A landscape with many valleys, sampled at points; each row gives a point and its height.
From any point a ball rolls to the lowest of the 2 points nearest to it. It stops when none of these is lower. Distance is the straight distance between rows; heights are no part of it.
megu h=39.1: [ -6.1  14.0  -9.8 -21.7 -10.2  -4.1   3.4  19.7 -10.3 -11.8 -26.4  16.7
  12.5 -22.2 -18.5  14.8  25.2   6.0   4.9 -13.6 -24.3   2.1 -18.1  23.4
  15.9]
Ralaf h=49.7: [ 15.1   2.5  18.5   5.6   5.3  23.1  18.9 -31.3  -2.5  -9.5   9.9   0.5
 -26.0   9.4  10.2  16.2  -1.9  22.9  24.6  -4.8  -2.8   2.8  14.1 -18.9
  19.8]
Sizi h=39.8: [ -6.6  31.7 -34.3   4.2   8.2  -4.3   2.0   8.1   1.6  -7.2 -18.1  13.6
  21.1   0.9   2.8  -9.3  -8.8 -22.2  -1.7  -1.7 -10.3   1.7  -9.1  14.2
  34.8]
Suruv h=55.5: [-10.5   3.0  -6.6  15.7  -1.5   1.9  19.8 -26.4 -12.1 -16.2   3.9 -14.5
 -12.4  26.6 -19.2  -4.3 -20.7 -13.3  -8.0   3.6  -1.5  29.9  -2.1   7.5
  11.3]
Sozi h=54.5: [  4.1 -16.9 -12.3   8.6  -9.0   5.3  -4.5   2.1 -18.0 -23.1   0.3 -10.4
  27.9  12.1   0.3 -16.0   1.9  23.7  -4.2   1.4  -4.0  23.3 -10.8  -9.5
  14.4]
vev h=20.6: [-11.7  -2.8  10.3 -20.4 -22.3  -4.6  -3.1  11.0   1.6  11.3  -0.2 -12.9
 -13.2 -23.6 -12.4   6.5   0.5  15.1 -11.0  -9.9   5.8   8.0   0.6  22.7
   2.2]
punam h=30.0: [-22.6  14.3 -21.7   1.8 -21.0 -23.8   1.8  11.9   3.3 -12.0  -1.9  -9.2
  -5.6   3.3  -5.8   5.2  15.5   4.4  31.4  -0.9 -18.2   9.6 -13.4  -6.7
  15.3]
dis h=29.2: [ -4.9   8.8  -1.3 -15.4  -9.0 -10.9   2.5 -17.1  -7.8  -1.8   6.0 -25.8
 -17.6  -6.6   4.1  -2.5  21.5  12.9   6.3   1.9  12.4   6.0   2.3  24.4
  13.1]
Mokiv h=40.9: [  2.5  -1.5 -19.7  14.3  14.5  13.6   2.0 -10.5 -34.4   2.4  -6.6   2.6
 -11.1  21.4   9.5  12.3   1.8 -20.3  18.1   8.9  11.6   8.1  32.9  -7.3
  22.7]
zeg h=70.5: [ -5.1  32.4 -36.8 -23.6 -16.1  -6.3  37.5  10.7  -0.6  10.2  -1.4  11.7
  27.0 -56.5  18.0 -27.9 -15.6  -8.4 -17.2   0.5 -38.6  -6.2  -1.2  17.1
 -22.4]
kom h=53.1: [-12.4   9.8  -8.1   4.5   3.2   8.5   6.6  -4.2 -24.1 -19.0  -5.5  -2.7
  15.8   4.2  30.1  -2.9   8.9  13.0 -20.3  -6.6  12.1  20.6 -13.2  -1.4
  21.9]
bef h=66.7: [ -7.3  16.6 -27.3   1.5 -17.8 -19.6  -7.6  19.4  -6.9 -14.5 -16.5  -8.4
 -17.9  -8.3  15.3  11.8  -0.9  -4.6 -25.5  13.0 -21.6  10.6   1.7 -10.9
 -29.5]
lokir h=49.6: [  4.9 -27.7  -2.0 -23.6 -29.2   0.9 -14.2  -5.0  -2.0  15.9  -5.0   3.9
 -11.7   1.2 -24.9 -12.4  -5.8  16.5  12.0  23.0  11.8  19.0  -2.2  -1.3
 -12.3]
nem h=71.5: [-21.1  13.0 -31.0 -40.9 -34.0  -4.3  12.5  20.4   4.3  16.6  -2.3  27.4
  19.2 -70.2   9.8 -12.8 -11.8   5.4 -17.7 -12.2 -32.4   6.8   0.7  10.0
 -15.9]
Gobep h=23.2: [ 12.5  -3.4  25.9  -0.6  -1.4 -15.9 -16.6  -0.6  11.6  25.4  22.9  -8.2
 -10.3  -8.3  -9.2  14.2  10.7  39.7  28.4 -11.9  -0.3  -2.3  14.5 -14.5
  -3.7]
Tuki h=44.5: [  8.3 -13.3  14.7  -0.5  -4.3  -1.8 -11.4  -0.3 -11.0  10.8   8.1  15.6
 -23.9 -13.8  10.6  11.8  30.0  18.8  -5.6  14.2  22.0  -1.3  13.3  -1.6
 -21.0]
Rurem h=33.8: [-22.2  -9.5   1.8   0.9 -17.9 -13.6  -6.6  10.6   0.3 -19.7  17.8   4.5
   5.6  -1.0 -14.0  -7.2  16.7  17.7  24.4 -11.7   3.8  -7.5 -21.1   0.7
  20.8]
govol h=44.7: [-14.5  17.1  -6.4   9.4 -15.2   3.5  -8.3  -4.4 -19.8 -15.6 -11.0  -7.3
 -17.8   6.3  -5.4   0.8   7.3 -12.4 -28.9  25.6 -20.2  -6.5  -4.1  12.2
  13.8]
makib h=20.5: [ -4.3  41.2 -12.5 -15.9 -17.9   9.4  15.6  15.8  12.3   4.2 -12.5  -6.4
  10.1 -32.9 -15.3  -9.5 -33.5 -17.9 -12.2   4.5 -21.5   8.4  -4.6  20.8
   1.2]
lif h=46.9: [ -4.2  15.9  30.0   4.1   6.8 -11.7  -6.9   0.1  -9.0  -8.6  16.3  -2.3
  22.9   0.3  16.1 -20.5   7.1  -8.8  -0.1  -0.1  31.1  -0.3  12.8   8.7
   7.8]
Zura h=37.1: [  5.2 -18.9  43.3  21.3  12.5   1.3   4.7 -20.7  -9.8  -9.7  32.9   7.3
  -0.2 -23.6  21.4  -1.1   0.0  -1.0  11.1   9.8  20.7  -8.4  11.1   9.1
 -11.4]
movik h=30.4: [-29.0 -30.4   4.5  22.9  -6.3   9.3   6.3   7.1  18.4   7.5  28.5  -9.5
  -7.2  14.7   5.7  12.7  12.7   3.0  -3.1   1.3   0.1   0.2   4.5  -0.1
   4.7]
rizu h=52.7: [  3.5  -8.7  -8.1  -6.4 -19.1  -2.6  16.0 -14.7   3.7  -5.6  -9.1 -16.7
 -14.2  15.9 -18.7 -13.6  -3.4  -5.1  17.7  18.1   0.3  16.9  -1.5   6.2
 -10.2]
medom h=65.5: [ 10.5 -19.3  -2.8  11.5   5.3  -0.5   8.8 -26.3 -25.3 -12.6   6.8  -3.8
 -20.7   3.3 -16.4 -26.0  10.0 -26.9 -11.3  -3.4   7.6 -17.7   0.7   9.7
  19.8]
zanim h=43.9: [ -9.1  28.5   7.0  20.1  10.9   6.6  -9.9  -9.8  -0.1  -8.4  -1.2  20.4
  -3.5  15.5  18.5 -12.3  24.1 -14.2 -23.4  15.8  28.0  -2.3  -6.8  -8.6
  19.5]
gulo h=39.0: [ 16.1   9.4  11.2  -0.7   0.6 -10.1   8.4  21.2  26.8  -8.4 -22.3   5.9
 -14.6  -3.3  -1.9  15.5 -12.4 -21.1  -3.9  -2.9   1.1 -24.4   5.1  11.9
  -8.5]
fiki h=61.4: [ 10.3   4.4  -9.5  19.7  11.4   4.3  -2.4 -22.4   2.7 -22.6 -28.7   6.6
   3.4  24.0   6.8   4.4 -16.1  -5.6 -21.8 -10.8 -23.3   4.7  -5.4 -13.0
  22.8]
suso h=22.4: [ 21.9 -12.4  -6.2  24.8  -2.7 -17.0   6.0   6.9  -2.9   7.8  13.3  -3.3
 -11.7  -1.5 -25.0   1.1   7.9   5.8  38.4  -8.8   6.6   6.2  -2.2 -13.8
   8.6]
palo h=65.2: [  6.8 -12.5 -12.7   7.0 -11.6 -18.0 -18.0  14.9   6.1  -7.7 -19.0 -25.3
  -2.6 -13.7  19.1  13.1  -6.1   7.5   4.0   1.5 -13.2  -1.5  15.4  -8.9
 -28.5]
Nezu h=67.1: [  1.6 -24.9   5.6   9.8   1.5 -13.4   6.5 -12.7 -24.0 -10.1  37.2   0.2
  -2.9  -0.7 -13.5 -22.1   1.8 -17.0   1.1   6.5  31.3  -3.7   5.8  19.7
  -2.6]
kovu h=13.0: [ 22.5 -18.2  16.7  -4.8  10.8  -2.8   4.1 -16.8   0.8 -19.0   1.3 -31.9
   1.4   3.1  -4.1 -21.7  -8.1 -11.3 -10.6 -11.7  -2.1 -19.7  10.4   1.7
 -20.2]
tenob h=25.4: [ 19.7 -31.2  36.4  -2.6   5.6  17.1   6.1  -8.1  12.1  -0.4  46.3  20.6
  -7.8 -11.3 -11.6  -5.7 -13.5   4.3   9.1  -8.2  -5.1 -22.9   8.1 -25.5
 -19.5]
bebo h=44.2: [-16.1  25.8 -16.2  18.2   7.1   3.8  10.6 -11.2 -30.9   1.9 -17.5   6.5
 -16.8  22.9  -8.3   8.9 -16.1 -18.7 -15.6 -20.4 -18.7   3.6 -25.9  -3.7
  36.5]
Geb h=37.8: [  7.2   4.2  22.3  14.8 -13.2   7.3   0.5  17.3  13.3   7.7   9.2   1.8
 -14.9  17.2   6.8  14.1  -7.3   6.7 -19.6   5.8  -3.3  -4.3  21.6 -21.7
  -2.8]
kanu h=28.3: [-15.8  -4.4  24.2 -10.1  -8.9 -19.6 -23.0   1.8  22.8  30.8   7.6   3.1
  -3.3  -6.0  -8.4   0.0   8.1  27.2   8.4  -7.5   7.2  15.4  -0.3 -16.4
 -23.2]
pebo h=60.0: [ 32.6   8.8 -26.9  11.5   9.4   6.8  -5.4  -5.7  -2.3 -11.1 -17.1  24.8
 -27.5  10.8  -5.9   0.8   6.7 -19.7  -6.1   8.9  23.6  -6.1  11.4 -15.1
   5.4]
gunum h=20.3: [-22.2 -14.5  -6.6 -23.1   0.2   1.0 -35.4  31.4   4.5   4.7  -7.0  13.6
  25.8 -16.4 -12.6   5.3 -16.5   4.7   4.2  -7.4  13.1   7.5 -11.4 -16.3
 -35.3]
zosa h=58.8: [ 31.5  22.8  -9.4  31.0  29.3   1.7  -4.2 -31.8   5.8  -1.6  -5.9  21.9
 -20.0  37.9  -6.4   0.8  -6.6 -20.1   3.3  16.8   8.2  -1.5   4.7 -15.8
   6.7]
nas h=22.5: [ -2.5   5.5   8.9  -7.2 -21.6  13.4 -14.8   1.4  24.5  -1.9  13.5  -9.6
 -11.6   1.2 -20.8  -8.1 -30.0   9.7  -5.8  11.7  21.1  13.9   9.4 -10.0
   2.4]
vufin h=69.4: [  9.0  -1.1   2.6   3.1  -9.0 -18.9 -22.3   5.3  -8.9   4.4  23.4  -4.9
   0.9   1.8 -22.0 -13.9   5.6  -4.8   8.6  24.3  27.6  -4.3   4.9  28.9
  -3.8]
pifos h=3.5: [-18.5  13.3  -7.2 -21.5 -21.9  -6.1   3.0  27.5   7.2  11.0   3.5  -6.2
   8.2 -32.8 -18.8   8.4 -26.3   6.8 -13.7   1.0 -17.0   6.9 -20.0  30.3
 -20.0]
zito h=49.0: [ -7.0  36.1 -19.2  18.5  18.7 -10.8   0.4  13.3   5.5  -4.9 -16.1 -11.1
  -4.9  14.7  22.1   1.9  -4.6 -33.7  -5.7  -1.4  -0.3 -16.5  -4.2 -14.2
  -4.9]
sibo h=59.5: [ 20.0   1.8  -7.6   0.7  15.4   3.7 -10.0 -10.8   7.1 -15.7  29.9  10.0
 -10.7  27.4   1.6   5.7   8.3   8.7  10.8   8.6   9.0  -5.8  30.1 -20.0
 -11.0]
Kepat h=55.1: [ -3.7   6.8 -15.3  15.6  20.8   4.1  13.1 -21.0  11.6  -7.5   9.4 -29.3
  -7.8  11.9  26.3   2.1   1.5   3.4  11.6  -6.2  15.7  18.7   8.4 -11.3
  -0.4]
mulur h=36.5: [-25.2 -12.2  24.1 -30.1 -26.8   1.0   3.7  29.2  10.7  18.4  -5.7  18.9
   9.9  11.7  -5.8  -6.0  -0.1  10.7  -2.4  -9.3  -3.4   9.1 -18.1 -27.9
 -12.9]
vigid h=52.2: [ 12.6  -9.3  10.3   1.8  11.9  24.0   8.3 -21.0   3.8  -4.3  10.2 -24.4
  -5.4 -12.8  12.1   5.7  -1.9  25.2  14.1  -6.3  18.9  13.1   5.4  -5.7
  -5.0]
mak h=28.2: [  3.6  49.0 -16.4  -8.7  -3.6  13.2  27.2   5.3   3.3  22.7 -38.9  11.1
   8.3 -27.1  10.2  -8.6  -9.5 -31.0 -15.6   8.5 -33.3  -6.1 -10.4  20.3
  14.9]
fezas h=42.9: [-20.7  12.2 -32.7  13.6  17.8   5.0  -3.3 -19.1 -39.2  -7.0 -13.7  10.8
 -17.2  31.9  11.1  13.0 -18.9 -24.7   9.3 -15.8  -2.2   6.0   3.5 -19.8
  30.1]
gil h=46.7: [ -9.5  37.3  -5.2   3.5 -11.3  -6.1   2.1  -5.4 -21.9  -0.1 -19.1   8.7
 -19.0  -2.4  14.8  10.5 -13.0 -11.4 -53.2   6.8 -25.0  -2.5  -3.9  23.7
  19.3]
dized h=61.2: [ 25.9 -27.1  -7.3   3.5  20.9   7.4   2.2 -33.0  13.5 -18.9  22.8  23.1
  -5.1  18.0 -10.0   2.3  12.5  -5.4   2.4  -9.0 -11.5   4.9  38.5 -12.5
  -1.0]
fola h=42.1: [ -5.5   1.5  19.7  33.0  20.2  18.7   6.1 -27.1   1.3  -0.8  -2.6  18.1
  -2.9  23.7  22.9 -11.3   6.6 -22.2  -9.0   7.0   7.8 -17.5  -6.0 -11.5
  32.6]
fitod h=33.3: [  8.5  29.2  -6.9 -12.8  -3.0  14.1  10.2  26.6  12.8  11.6 -34.2   8.3
  -9.0 -20.9  10.9  15.4  -7.2 -29.9 -18.0   2.0  -6.4 -19.9   6.9  16.5
   2.9]
rufo h=47.0: [  7.9 -10.4  14.1  -6.0 -17.4   9.5 -22.3 -10.3   1.3  -7.4 -13.2   4.1
 -12.4 -12.7 -10.2  -0.4  18.4  10.3   0.7  26.0   4.2   2.5  13.8   4.0
  -4.6]
vima h=37.4: [-14.1  26.5 -42.2  -1.2   4.3  -3.4  -4.9 -25.1  -8.8   0.4 -18.6  13.9
 -13.9   1.1   9.6  -4.5 -18.0 -20.3 -15.6  -8.4   8.2   7.2 -11.1  21.3
  52.1]
Futi h=47.5: [  1.6   9.7   4.8   7.2   5.3  16.3  20.2 -15.5  -6.1  -7.1 -19.4 -15.8
 -34.8   2.1  -6.3  27.6   5.2  -0.3  18.8  -8.1  -9.6  -4.1  -0.3  -3.8
  19.1]
Les h=27.7: [  4.8  -8.2  -4.6  12.2  19.4 -12.2  33.6   0.4 -13.5   3.1   8.6  11.2
  -0.9  28.1  24.2  -6.0  19.4 -22.5   1.5  -6.4  21.1  -8.0  -8.7  -0.3
   1.2]
gal h=33.7: [  9.2 -32.7  44.3  -2.3  12.7  -0.1  -7.2 -21.6  -5.7  16.6  27.5  -2.2
  13.4 -21.1   0.4 -24.0 -13.5   4.2  18.1  11.0  17.7 -10.0  -2.8   1.1
 -35.1]
guleb h=40.6: [-19.7 -48.5  24.2 -16.2  15.6 -15.3 -25.7 -12.0  -8.1  50.5 -12.8   7.2
  13.5  -5.1  -0.4   5.9  -9.6  13.3  21.0  10.2   2.8 -17.5 -18.2 -25.3
 -41.3]
pef h=34.4: [ -1.7 -36.6   2.7   9.0 -19.0   9.8   9.4   5.5   7.9  12.7  18.4   8.2
 -15.3  22.0  16.2   2.4   5.7   6.6  10.3  16.5  -4.1  -7.9  17.1 -25.6
  -3.9]
sovos h=32.0: [ 17.5  -4.9   6.5   3.3  27.8  11.3  29.8 -18.4 -26.5 -15.6  14.6  17.2
   8.4  39.2   9.5  -3.9   3.3 -12.8   7.7  13.7  12.6  -5.5 -11.4   7.9
  -3.1]
ketov h=72.4: [-11.7  -5.1  -4.3  -7.4  -7.7  -0.3 -36.8  13.4  -0.4  -0.8  33.6 -25.6
   1.5  -7.1 -13.4 -18.2 -11.0   6.7 -11.5  16.4  21.1 -17.2  -5.1   7.6
 -17.0]
ruven h=24.0: [ -1.2 -37.1   6.2   9.4   3.0   9.9   1.2  -0.9  16.1 -19.8   1.7  14.7
  13.8   2.6 -10.9  -3.0   8.1 -15.4   1.2 -10.5   4.6  -7.9   6.0   2.7
   8.3]
fuvoz h=46.3: [-10.2  27.3   2.2  24.6   7.7  -3.5  -3.4  16.7  -3.0   2.2   6.6 -11.7
  -8.3   4.7  23.7  -3.7  19.5  -9.9 -22.3   7.7  11.6 -13.9 -15.0 -15.6
  -1.3]
lim h=37.9: [  3.4 -21.6 -15.7  10.8   0.3  18.0   2.9  14.2  -1.4   6.0 -11.8  -5.7
   3.2  16.9   4.9  14.7   2.8  -9.2  14.9  11.9   2.1  10.0  27.1 -10.1
   2.1]
ludi h=32.1: [ -6.7 -17.8  15.8 -17.2 -20.8   5.9   0.7  11.7  23.0  28.7  11.8 -12.8
 -19.5  -1.6 -13.0  -8.0 -30.4   6.0  -4.6  -0.1  24.9   1.8  -1.4 -11.6
 -23.7]
mam h=63.6: [ 23.1 -36.9   9.0  18.0 -11.9  -8.8  14.7 -16.2  -3.9   1.1   1.7 -10.8
  -8.8   3.4 -15.3  -7.9  -4.3  -2.6  -3.5  -8.5 -14.1  16.4  26.9   4.4
   6.2]
tusu h=21.6: [ 10.6  -0.8  14.3 -17.8   8.2  -1.5 -11.6   0.3  -0.3   2.2  -2.0 -41.5
  14.1 -11.0 -14.8 -15.2   0.9   9.5  -7.9  -7.0   2.0  -4.2 -10.9   9.5
 -25.3]
dapoz h=58.7: [  5.1  22.0 -27.8   8.0  11.9  10.3 -18.0  16.0  14.9 -22.0 -13.8  -6.4
  30.3 -11.9 -12.4   6.6  -5.2   2.0 -25.1  -6.2 -25.4   5.8  -9.1   4.6
   1.1]
Legu h=17.9: [ -3.0 -48.8  12.7  -6.9  -4.9  -1.4 -20.3   1.7  11.0   9.8  26.3  31.3
  21.0  -2.2   5.6  13.1  -9.7  35.4  16.0   5.1  22.1   5.8   8.2   6.5
  -7.7]
fari h=64.6: [  8.2 -10.8  -1.7  14.6 -18.5 -10.0   8.4 -12.9 -17.2  -1.8 -25.1 -15.5
 -11.1  -4.9  -8.0 -20.5   0.2 -20.2 -15.3  -6.9  -1.1  10.2   8.9  12.4
  29.2]
bigog h=20.0: [  7.5   3.0  -8.3  -6.0  13.6  -6.5  12.2  18.7  -4.3   9.7   2.2   1.0
   9.1  17.1  -8.5  -2.6  32.5  -3.6  10.9  -1.6  14.0 -11.7 -18.5  16.3
  -1.7]
Piror h=36.6: [ -6.9  -9.9   8.0  -6.1  -7.3  -3.4  -7.8   6.0 -28.8 -22.8  -6.7   7.2
   9.8   0.6 -13.5   6.1  30.9  12.7   8.7  -2.4 -19.5 -16.2  -7.8   6.7
  13.8]
firag h=35.5: [-21.0 -46.3  12.6  10.0  -9.0   7.7  -4.8  10.2   1.9  29.1   8.3 -12.8
   0.0  -7.3 -10.5   4.5   5.9   8.0  17.3   3.6   1.4   2.8  -6.4  -6.2
 -16.3]
zeru h=41.0: [-17.1  -3.5  15.9 -21.0   5.1   6.9 -11.6   9.9   6.1   7.9  13.4   0.0
  28.4  -9.0   1.9 -11.8  -2.3   2.7  10.3  -7.6  40.1  12.6   4.4   4.5
  -5.5]
Bul h=29.1: [  8.9  20.6  11.2 -21.7  -1.8   7.7   4.0  -5.9  -8.5  -6.2 -27.2 -20.6
   1.5 -18.2  -2.8 -13.4  11.3  -6.7 -20.6   0.5  -1.4   0.4 -10.9  20.6
 -10.5]
Fozur h=68.3: [-11.0  28.6 -40.7 -10.9 -24.4 -21.2   3.3  28.4   4.7  -2.8  -0.5  14.7
  11.8 -18.6  11.5   4.1  -3.8   3.9 -14.6   8.3 -35.5   8.5  -8.6   2.5
 -12.0]
vage h=41.7: [ -4.6  16.7 -10.7 -12.0   0.1   1.2   2.4  15.2  -7.3  -8.2 -16.6   5.9
  19.4  13.2  -0.3  -0.1   8.9 -12.1   4.6  -2.2  -7.4  12.5  17.1  -3.3
  11.9]
pivu h=41.4: [  0.5  15.7  11.9   2.5 -14.4 -11.5 -12.1  26.6  -0.2  -5.0   2.4  23.5
 -13.8  -6.9   1.8  18.6   5.0  11.4  -5.9  -1.1   9.6   1.0   5.2 -19.9
 -16.9]
zad h=29.0: [  0.4  -8.7  15.3  -8.0  -6.0  14.4   3.1  11.7  13.3  28.8  -6.2 -13.2
  -9.6 -13.2   2.5   8.0  19.3  16.3  20.6 -18.6   5.7  -2.3  15.7 -23.3
   4.9]
zozol h=21.1: [-25.7  -1.3  -7.2 -32.7 -10.3 -10.6 -30.3   1.6  15.7   5.8  -9.3 -22.4
  20.2 -25.9 -17.3   6.3 -30.4  24.0   4.9   1.1 -14.7  11.4 -18.4  19.5
 -30.0]
kop h=45.5: [-13.9  31.0  -2.6  20.8   2.1   1.8  20.1  -5.4 -22.0  -2.4 -26.7  -0.4
 -23.0  11.0  13.5  17.0   3.2 -12.3  12.5   1.7  -6.9  -7.2 -24.2  -3.8
  28.6]
pudok h=41.3: [-24.0  15.2  17.2 -22.3 -14.0  21.3  18.1  27.6  11.3  17.9  -0.7   4.2
  12.0  15.2  -3.9   4.1   3.5   4.0 -18.5  -1.7  -6.0  13.4 -14.3   8.4
   3.1]
Sudab h=29.3: [ 12.4 -17.3  22.8  -9.6   5.5   7.4  -3.5  -0.5   4.1  16.8  12.8 -20.0
   7.5   2.7  -6.9 -23.2  -4.4  10.4   5.5  17.1  22.5 -13.1 -24.3   2.0
 -33.7]
misok h=10.7: [-15.5 -38.5   6.4  -5.2  -1.7  -3.3 -33.7  18.7  12.3  24.7   6.4  30.8
  17.6  -5.6  -7.2  14.1 -16.4  32.2  -4.2   1.6  20.5  17.2 -20.4 -12.9
 -21.3]
fab h=18.5: [ 28.7 -14.4  18.2  23.4  29.0  10.7  23.2 -26.8   6.1 -13.3   8.1 -13.6
 -15.9   5.4   0.7  -4.9 -10.3 -23.5  -1.3  -3.2  -7.2 -17.4   5.1  -9.0
 -18.1]
gomi h=9.9: [ -4.5  33.0  -5.4   7.7  -6.7   7.8  -0.2   2.4   8.0  -3.8  15.5   5.8
 -15.2  11.5 -10.9   7.4 -11.2   2.1 -20.1   4.6  15.2  15.0   4.4   4.6
  26.1]
koz h=17.6: [ -1.8 -34.4  18.1 -10.6   5.7  14.0   8.8   2.9  19.5 -13.7  26.3   9.9
  -2.4   1.5 -27.6   7.6 -12.6  -3.7  15.4 -19.8   5.9 -20.6  -1.9   1.4
 -12.7]
velev h=16.7: [ 20.3 -41.0  11.7 -12.7  20.6 -22.7  -9.6   2.7   2.7  34.6   9.9   6.8
  15.9  -3.0 -16.3  -3.3  13.6  21.0  36.6 -20.4   2.0  -8.3  -6.5  -7.5
 -29.2]
fomug h=62.5: [ 38.2 -34.3  14.3  -0.2   3.1   5.7   3.6 -29.3   1.1   6.8  16.1   4.8
  -3.3  -7.7 -19.7  -4.2  14.3  13.6  22.9  -3.6 -21.7   8.3  33.7  -7.6
   0.8]
dev h=76.1: [ -8.1  27.4 -21.7 -26.4  -8.5   1.2 -27.2  25.0   3.2 -16.7  18.5  -2.5
  17.2 -11.3 -13.3 -12.4 -18.4  -1.9 -14.3  12.3  18.5  -4.6  -2.9  16.7
  -3.3]
sunuv h=40.2: [  1.1 -10.8  26.2  32.6  27.0  15.3   3.4 -24.8  -9.5 -13.5  15.5  13.2
   8.1   1.9  21.8  -2.0   5.6 -29.1   5.0  13.3   6.8 -22.2  20.5   3.3
   9.4]
Rafo h=15.9: [ 14.7  10.2   1.4   7.9 -11.5 -12.8  -6.9  22.9  10.6  14.1  -2.4  -4.8
  -1.6  -5.0 -18.6  16.5  -4.1  30.2  25.7   1.2  -1.4   9.7  -8.0   4.2
   0.8]
Bobez h=31.1: [-17.8  12.3  -2.1 -34.8   3.1   7.1 -17.6  29.3   8.2  14.6  -4.7  -7.3
  26.9 -12.0 -12.5  -0.3  -2.3   3.1  20.2 -18.0   1.3   9.4   3.0  -4.9
 -11.0]
Gom h=69.5: [-16.5  42.7 -43.0  -5.2 -19.3  -4.0  20.7  11.2 -12.7   1.2   1.1   9.2
   7.8 -39.0  24.7  -5.6 -26.3 -10.4 -33.5   0.5 -41.0   3.4  11.7  -2.1
 -10.7]
zopo h=26.4: [ -2.5  -6.0 -25.9  25.7  -7.6 -15.8  17.3   3.9 -24.8  -9.5   9.9 -15.5
 -19.6  11.6  -3.0   5.9   7.0   3.8  15.6 -10.8  -2.5   3.5 -15.8  -7.4
  20.8]
gol h=18.1: [ 14.8 -29.4  10.5   6.4   9.3   1.3   0.4   6.1  13.9  12.7  18.7  22.8
  18.4   5.7  -2.3   2.1  16.9   8.1  18.8  -8.8  17.0  -1.2  18.4   7.0
   8.6]
fede h=60.4: [  2.5  -5.9  -5.9  16.9  -5.9   7.6   2.3   9.1  21.7 -14.3 -24.1 -11.6
   5.0  -3.2 -11.5   7.0  -7.4  -0.6 -17.8 -17.7 -25.3  12.2  -3.8  -8.9
   9.4]
rov h=62.6: [ 14.5   5.3  -3.1  25.4  13.6 -20.0 -13.0  -7.8   5.7  -9.3 -23.2 -13.9
  16.3  12.6  21.6   3.5   8.0 -11.8   9.1   1.5 -22.3 -17.5  19.9   4.6
  19.2]
vug h=23.1: [ 34.0 -32.7  27.1  12.7  21.5   6.8  31.4 -11.6  15.2   4.8  25.1   6.5
 -10.5  -9.9  12.4   3.6   1.8  -4.6  18.0 -13.1 -16.4 -16.6  14.7 -12.6
 -22.3]
komo h=56.3: [  1.9   3.3  -8.8  -3.0  -0.5   3.8 -25.2  16.3  -3.2 -27.5  -2.7 -23.8
  33.3   4.7   1.3   0.9  -5.3  22.7   1.7   5.1 -15.6  -3.6 -12.6  -8.7
  -9.0]
Gid h=43.5: [ 26.9 -23.0  16.0 -18.3  -0.4   1.1   4.8   4.4  29.3  -9.5 -15.1  19.4
 -10.5   0.5   4.7  14.6  -0.1   3.8   8.6  -1.4   6.4 -28.1   9.5   4.4
 -13.2]
Vov h=51.7: [ 10.2  31.0 -15.0   4.6  32.1   0.6   6.5 -24.9 -22.3  -4.1 -20.2  11.9
  -0.1  15.9  21.6  -6.2   5.3  -0.8 -24.2 -15.2  17.2  13.4 -27.1  -0.6
  21.2]
vos h=31.7: [-20.8  42.3  -3.4 -24.5   2.7  20.4   2.9  17.2   5.2  -0.2   8.8 -12.1
  23.7   2.5  -5.2  11.2   2.6  10.7 -16.1  -2.5 -23.0   8.4  -7.0  10.9
   6.3]
Sosas h=63.8: [  7.5  -4.6  -2.6  16.3  -0.9 -18.1  -7.3  13.6  -6.7   5.1 -16.8 -36.5
  16.6  -3.2  16.1   6.1  10.0   9.3  30.6   4.2 -14.5   0.1  13.5   0.7
  -0.4]
kod h=50.0: [ 12.6  22.4  24.5   6.7  29.3  -2.6   2.9 -20.7 -20.0 -17.7   1.9   8.2
  16.6  15.4  11.3 -12.2  -3.8  -5.8 -19.8 -13.6  19.6  -2.1  -2.2  10.7
  20.5]
noz h=38.8: [-15.3 -63.1  14.4   4.5  13.8  -8.7 -19.7  -5.7   3.6  21.8   8.3  -6.7
  10.1 -16.9  14.5   2.6   2.9   9.8  21.5   1.4  -2.3 -14.9  -5.3 -19.1
 -45.1]
kirug h=32.5: [ -8.1 -36.2  31.8 -29.1 -15.0  -0.1  -1.4 -11.2  12.0  19.2   5.8  22.6
  -6.9  10.7  -6.1  -3.7   2.2  21.3  13.4  -4.6  -0.4   2.2   0.2 -29.0
 -24.5]
nolab h=34.2: [ -6.9   8.3 -28.9  -2.7   4.8  -9.2   3.1 -21.1  -7.3  -0.5   1.4  -8.6
  -7.7   7.0  20.2   2.5   9.4  -2.7  -0.6  -2.5  14.5  -1.3   8.6  29.4
  41.6]
mov h=41.9: [-29.4  28.3  -9.4 -15.0 -21.1   1.2   5.4   2.3  -7.5 -14.5 -15.3   3.6
 -14.8 -13.9 -14.1  18.8  20.6   4.3 -10.5  10.3 -31.6   0.9 -18.4  18.3
  17.6]
baf h=61.9: [ -1.4  20.7  -9.9  36.5  18.0 -21.0 -12.9 -15.9  12.8  -8.2 -32.8  -1.4
  18.7  11.2  28.0  -5.0  -1.1 -16.7 -23.5  -7.9 -27.9   0.0  -5.8  -2.6
  19.8]
soke h=36.7: [  4.2  -4.9   7.6 -14.8 -11.5   6.0   4.1  25.5   6.3   6.0  -4.8  -8.8
  -9.9   8.0  -9.8 -10.8 -18.4  -8.3 -11.4  21.4  14.0  -7.3 -13.8  -3.6
 -35.7]
vikek h=21.0: [-21.9  65.0  -3.7  -9.2  -4.3   8.8   1.3   6.1   8.1  -4.5   3.0  17.9
   5.9 -12.9  -5.8   9.9 -12.0  -3.3 -15.8  -1.6 -11.8  15.4   5.5   8.9
  25.2]
Lasod h=33.4: [  0.2  28.0 -12.1  -9.3   3.9  -8.1  17.9 -18.0   7.1 -10.6 -41.4  -7.5
  -9.9  -8.4  17.2  -7.7   4.4 -21.4 -18.6  -3.7  -8.0  -5.6 -25.0  16.9
   6.0]
Luzil h=57.3: [  9.4  14.1 -30.4  10.3  28.7   4.9   5.0 -25.7   8.7 -15.7   6.0   1.2
 -13.6  43.0  18.5  12.1   0.9  -2.2   0.3   5.5   3.0   2.8   2.6 -15.3
   3.6]
Ruvo h=7.3: [ 21.9 -20.9   4.8 -27.9  11.1 -10.8  -3.6  11.2  -2.1  25.9   2.0  -0.9
  24.6   2.3 -10.2   0.0  26.0  22.8  15.6 -16.4   9.9  -0.9  -0.3  20.1
  -7.8]

Where does a ball stop that starts at each point below?
rizu -> movik
nem -> misok
govol -> Rafo
zeg -> misok
fede -> misok

Call two points neighbours if one is among the 2 nearest of the other. Go from one point of each pair to the other, from neighbour to neighbour, staying as low as possible. Name the highest point that can't be avoided.
tusu / misok -> tenob
gomi / tusu -> soke
koz / misok -> ruven
